Points on a hilly landscape, in no order, each with its height.
From any point a ball rolls to the lowest of the 2 points nearest to it. It stops when none of these is lower. Distance is the straight distance between rows; heights are no part of it.
zub: [-29  39  20 -11  34   0  10 -25   6  25   7  -8  26 -18  -4 -18  23  12
   6 -25]  height 421
buko: [ 20  29  17  25 -39 -20  61   1  -7   2  24  12 -23  -2 -28  26  25  10
 -34 -40]  height 494
mizan: [-14  19 -31 -10   8  12  22 -18 -21   2  11 -22   1  -5 -22   2  -6 -18
  16 -19]  height 734
sanot: [-17 -27 -10 -12  -7  -9 -19  15  10   5 -40   8  -8   7  -3  44 -16   8
   3  30]  height 681
tef: [ 29  13  25  26  12 -19  28  35   1   9   6  20 -27  -3  -1  55   4  12
 -25 -12]  height 609
Bur: [-34 -22   2 -22  -3   5   0 -25  30 -16 -10 -13  17 -22 -30  -5   1   1
  -3  38]  height 516
godi: [ 33  18  22   2  16   0  32 -41   9 -10  19   7  10  -4   9 -20  38   0
   8 -31]  height 347
datad: [  0 -41   0   0  -4   8 -21  -4  10  -2 -44 -12   5  14  -2  24  -7  12
   7  49]  height 647
fon: [ 25  23  -3   9  23 -12  12  48  -4 -28 -19  18  -1  -3  26  42  -9  -6
  -4  11]  height 778
Das: [ -6  20   3  13 -33  20  22  15   2 -27  39  19 -13  -3  23 -39   5  -6
  -6  17]  height 429
dasep: [ -3  44  15 -10  -3   9  36 -10  11 -26  25  17  16 -19   1 -34  30  15
 -11 -20]  height 409
mup: [ 33 -11 -17  -6  43  -8 -11  22 -12   4 -27   9 -12   4  25  37   8  13
   7 -12]  height 543
Mero: [ 28  -2   2  16  32  12 -21  12 -27 -22  -1  22 -14   3  22   3  -7 -20
   2   8]  height 115
Nedot: [-34  -8   9  -3  -7 -24   8  -5  -7  41  -7  19   0  25 -12  32   0   5
  20 -27]  height 574
Kot: [ -4 -34 -15 -25  21 -18 -39  24   5  26 -20  17  -3  46   2   1  16  18
  32   3]  height 390
butos: [  8  19   2  -3  13   5  37 -16 -31  -1  12  12  -3  -5 -22   7   4 -17
   5 -26]  height 719
Kuno: [-44  -3   3 -16  -2  -2   5  -2   8  47  -6   9  15  12 -38   8   1  15
  24 -12]  height 563
rof: [ 28   3 -30  28  -7 -29  23  20 -19 -33   7  38 -27   0 -13  45 -10  -4
 -11   1]  height 819
suni: [ 32  10 -19  28   7 -28  26  54   6 -35 -11  45  -8   4   2  49   8  -7
 -20  -5]  height 798
moru: [-10  27  17  -1   1  20  20   2 -14 -15  26   7  -8 -16  15 -23  -4  -5
  10  10]  height 378
marav: [-22 -16   9  14   0 -13   3   8  -3  28 -12  11 -16   9 -29  49  -5   6
  -9  -9]  height 608
Toza: [ -8 -14  12  15  17  14  -3   5   1  11  -5  10  -4   0 -27  31 -11  -1
   4  19]  height 640
Nubus: [  0  53   4 -27   6   4  35  -7   9  -5  33 -15   6 -27  30 -38  18   7
 -13 -22]  height 439
bof: [-19  16  11   4 -13  20 -10 -13  -1 -29   5  -1  19  -5   0 -44 -27 -24
  -4   9]  height 401
tanu: [ 44   0  -4   9 -10  -4  48 -30 -31  14   4  -6 -18 -10 -17  32  16   5
  13 -25]  height 627
nes: [ 28  25   5   6 -14 -14  67 -19  17  -8  23  15   8  -3  -1 -15  53  17
   7 -29]  height 245
Tufe: [-16  10  12 -14 -10  30 -32 -14  25   7   5 -31  28 -22   3 -51 -11   7
 -28 -19]  height 510
zefug: [-19  -7 -35 -20  -5   4 -10  -5  -9   4  26 -30 -14 -26  13 -31  -6  -5
   4  -1]  height 521
Bes: [ 13  -8   1  15   6  -9  24   7   2 -27  15  38 -23  -8  12  14  28   4
   3  22]  height 249
mil: [ -9 -11 -21  -9 -22  15 -22  -1  18   6   7 -66   4 -16  -5 -47 -15  -6
 -11  19]  height 582
Zufak: [ -6  24  13 -17   1  19 -19 -23  -8  13  17 -11   2 -25  20 -48  -5   1
 -10 -33]  height 475
bopon: [-23 -19 -17  17 -10   2  19  -2  15 -12  11 -13  -9 -14 -31  13  -3 -13
   8  35]  height 621
Led: [ 10 -31 -20 -15   7   1 -42  42  10  -4 -35 -20   2  15  49  10 -26   2
  10  26]  height 509
komuz: [-30 -11  16  -8   4  23 -28  -7  12  21 -16  -7  21  16  -6 -20  -3  12
  24  18]  height 504
zulim: [  2 -17  -3 -17  17 -17 -30  12 -15  34   4   6 -12  52  21 -12   7  14
  44 -12]  height 318
Baz: [ 16  -1   3   6   9 -19 -16  50 -13  38 -28 -11 -24  10  -7  62 -13   7
 -24 -28]  height 685
bifuz: [ 17  -4  -4   6  12   5 -49   0 -24   5   2   5  -7  15  30 -18 -23 -13
   3   0]  height 246
maku: [-12 -14  -2   7 -24  -2  21  -1  14 -38  13 -12  -5 -10   4  -3   1  -8
   3  52]  height 573
fet: [-25 -25  -2 -21  -6   1 -43   8   0  25   3  17   3  48  14 -35 -10  14
  34   1]  height 230
vabir: [ 38  47  -5   2 -33 -10  68  -6   7   3  19  -1  -9 -20 -39  11  30   9
 -21 -53]  height 419
vov: [-27  35  13 -12  24   6  -3 -15  23   1  18   2  24 -27   0 -35  16  -6
 -15 -12]  height 443
moreg: [ -9  19  38  18   5  16 -13  -6  15 -12  -8  21  11   5   9 -15  11  -3
  -9  30]  height 391
busa: [ 18  -1  16  10   2  14 -38  10  -2 -39  -4  26  -3   5  27 -15  -9 -12
 -23  26]  height 275
tuza: [  5  -3 -11 -18 -17  24 -12  -6  45  -8  11 -60  22 -27   3 -58  -7  -2
 -47  13]  height 554
mogoz: [  2 -10   4  -5  41   0 -21  21 -10  19 -23  14  -6  22  18  25  -5  -3
  19   8]  height 511
pas: [  0  42   2 -19  33   7  31 -19   6   6  10 -28  24 -21 -18  -4  14   7
  -9 -39]  height 393
selo: [ 21  11  21  39 -15 -28  38  16  -6   2  23  20 -36   7 -21  52  13   9
 -28 -21]  height 565
givir: [  6 -19   5  11   2  10 -20   8  12 -29 -29 -10  14  13  11  13 -13 -14
  -2  48]  height 599
lor: [ 47  14  28  17  -2 -29  24  21 -16  24  -9   3 -30   2   8  65   2   6
 -43 -41]  height 644
kotu: [  0 -47 -12 -16  17  -6 -45  29   2   9 -30   2  -7  23  25  -5   3  14
  25  23]  height 453
gibaf: [ 25  -1  18  13  17 -17  13 -35 -14  37 -16  12   6  15  -4  33  17  10
  26 -47]  height 604
mov: [ -1  -8 -24  12 -10 -21  10  16 -10 -36 -16  28 -16 -10  -2  47 -25  -7
   8  29]  height 837
sapaz: [-24  -7   2 -11  21  -7  -5  -6 -10  24  -7  13 -11  14   8  10   2  -1
  22  -2]  height 540
zit: [-27 -10 -40 -34   3  13 -21 -11   8   4   7 -24   2 -18 -20 -30  -3  11
   4 -11]  height 546
Deku: [-30  26   9 -24  -8  25   9 -11 -13 -13  16  -9  13 -14   4 -27 -20 -13
   7   3]  height 362
nusi: [-34 -20 -26 -32 -38  -2 -28  -8  -3   2   4 -12  16  26   7 -45  -9  -4
  28   2]  height 367
pugu: [ 21  30  15  13 -11  -2  34   1  -1 -23  32  32  -6  -3  17 -33  47  20
  -1 -14]  height 349
litem: [-16 -10  15   0 -30  22 -13 -26   3 -20  -4 -29  38   7   4 -34 -24 -14
 -10  21]  height 457
mor: [ -3 -42  18   4 -18  19 -51  -5   7  13   0 -18   4   1  19 -31 -21   2
 -20  21]  height 653
Kis: [  6  43 -13  -8   2   7  56  -5   4   3  16 -16   6 -26 -43   3  15   9
 -23 -38]  height 354
Mif: [-54  -5   3 -21 -11  10 -18 -12  23  38 -15  -5  23  23 -29 -19  -2  11
  26   2]  height 534
meras: [ 12  33  19  10  21  -3  17  13 -14 -19  -5  27  -8   9  25  28   1  -1
   3   4]  height 762
bada: [  4 -19   0   2  18  -8 -23  40   5  38 -28   6  -2  36 -18  63 -15   7
  -3 -16]  height 667
Nosel: [-20  -4 -19   3 -35   4  16  -7   8 -30   9 -40   2 -20  10 -34 -13 -12
  -2  43]  height 524
netop: [ -7 -26   0   6 -15  28 -33 -10  -1  16  22 -31   1   5 -10 -50 -17  -4
  -7  12]  height 614
mamav: [ -3  -7  -8  17 -55  23  -1   3  15 -22  22 -44  -4 -23  11 -61 -29 -13
 -16  30]  height 476
Tisu: [ 40   2  21   2  14  -2  19 -55 -13   8  -1  -4  12   9  25   4  28   2
  23 -23]  height 438
dis: [  5   1 -18  11 -13  -5 -11  -4   6 -31  44   6  -9 -27  12 -38  10 -20
 -24   2]  height 450
lupo: [-35 -34 -22 -24 -21 -10 -32  -4   1  -3 -12  12   7  43 -13 -26 -17  -2
  35   5]  height 310
fov: [-12  14  -9 -31  -2  16 -26   5  38  -8  -8 -51  32 -25  -2 -49 -23  14
 -27  -3]  height 532
nifek: [ -1  15   9  -3  12  16 -13 -32 -27  12   4  11   4  -7  16 -18   3   7
  18 -19]  height 513
Tevo: [ -2 -15   5  -5  22  -6 -17  32  24   7 -49  11   4   5   5  52 -12   7
 -13  22]  height 702
kofu: [  5  -2  -1  15   9  -3  -8 -12   5 -35  25  23 -13 -14   7 -17  25  -9
 -10  16]  height 381
ves: [-13 -28   4   3 -24  12 -17 -16 -14  -5  -5 -25  21  27  21 -15 -31 -22
  15  33]  height 493
Zigug: [ 29  24  15  21  17   6  27  -7 -19 -15  15  22  -4   9   5   6  15  -6
  19 -11]  height 741
liv: [ 16 -14   7  15 -15  19 -38   7 -23  -6  26  -2 -15   1  25 -27 -26 -19
  -9   8]  height 331
nov: [ 46   3 -19  18  10 -11  26 -10 -41  -8   2  11 -29 -10 -19  21   5   5
  10 -12]  height 625
kipa: [  4  -4 -23  21 -18 -13  33  24  18 -41  25  29 -25  -4 -11  16  29   5
   0  26]  height 388
todov: [-26 -41 -41  -3  -8  -4   2 -13   4  -4  -5 -22  -7  -5 -39  11  -5  -8
  12  30]  height 617
lutab: [ 34 -12 -19   0  23 -16   1  -8 -34  14 -11   8 -18   4   3  25   1   7
  21 -23]  height 581
zevub: [ 18 -16 -17  -3  17  -3 -22  35   5 -23 -31 -20  16   4  32  15  -9 -11
  -8  35]  height 552
rasek: [-24   7  41  -2  11   8 -41 -12   4  20  -5  10  13  -7   2 -20   1   8
   5  10]  height 460
gep: [-28 -29 -42 -26   0  -3 -10  -7  -2  21   4 -13 -10  -2 -27  -9   8  -3
  24  10]  height 575
dag: [  7 -13   7  26 -51  13 -23  -1  -3 -12  22 -12  -5 -19  18 -46 -27 -13
 -27  21]  height 420
dip: [  0  15 -32 -12   5   0   8 -12  -6 -23  34 -15  -6 -36   6 -26   8 -12
  -8  -6]  height 492
Pina: [-20 -32  -2  -7   4  -8 -10  22  13  38 -30   6 -13  41 -42  37  -7  -3
   7   3]  height 641
sed: [-11   5   5   9 -11   7  16  -8  -2 -13  -7  27   0 -16 -43  25 -13  -4
 -14  12]  height 669
noz: [-40  16   9  -9  11   7  -7 -24  32   1   6 -12  18 -28 -18 -16  11   6
  -8  12]  height 468
divug: [-26 -41  -3  -7 -43  -3 -26 -17   0   0 -18 -27  16  30  21 -39 -23  -8
  23  17]  height 430
Fuza: [ 26  15  15   6  10 -34   9  47  -7  34 -21 -23  -6   4  15  67 -10   7
 -32 -46]  height 671
Mozep: [-12  10   5 -16  37 -15 -26  48  21  20 -58  15  28   0  18  42  -6   9
  -8 -11]  height 723
lub: [ 12  26   0  15 -11  -4  38   2  -8  -5  17  24  -5 -13 -48  12   6  -7
 -11 -14]  height 696
Buli: [ 29  11  23  21  37 -22  -2 -34 -17  10 -31  33  12  12  11  36  16   9
   2 -35]  height 642
kol: [ 48  -8  24  10  -5 -17  35 -48 -12  33 -10  -5  11   6  -5  35  17  -6
  16 -36]  height 545

Two balls start at each pair of points below. Name the first point that both come to, or write never.
Kuno, zit: never
Bur, maku: never
Nosel, todov: never

Call two points neighbours if one is among the 2 nearest of the other. Go from one point of each pair to the other, from neighbour to neighbour, staying as low as possible. Name the highest point that can't be avoided.
Deku, Kis: bopon
fet, Bes: ves
Mero, Zufak: Nedot
Deku, Bes: dis
Kis, nes: vov
Zufak, mogoz: sapaz
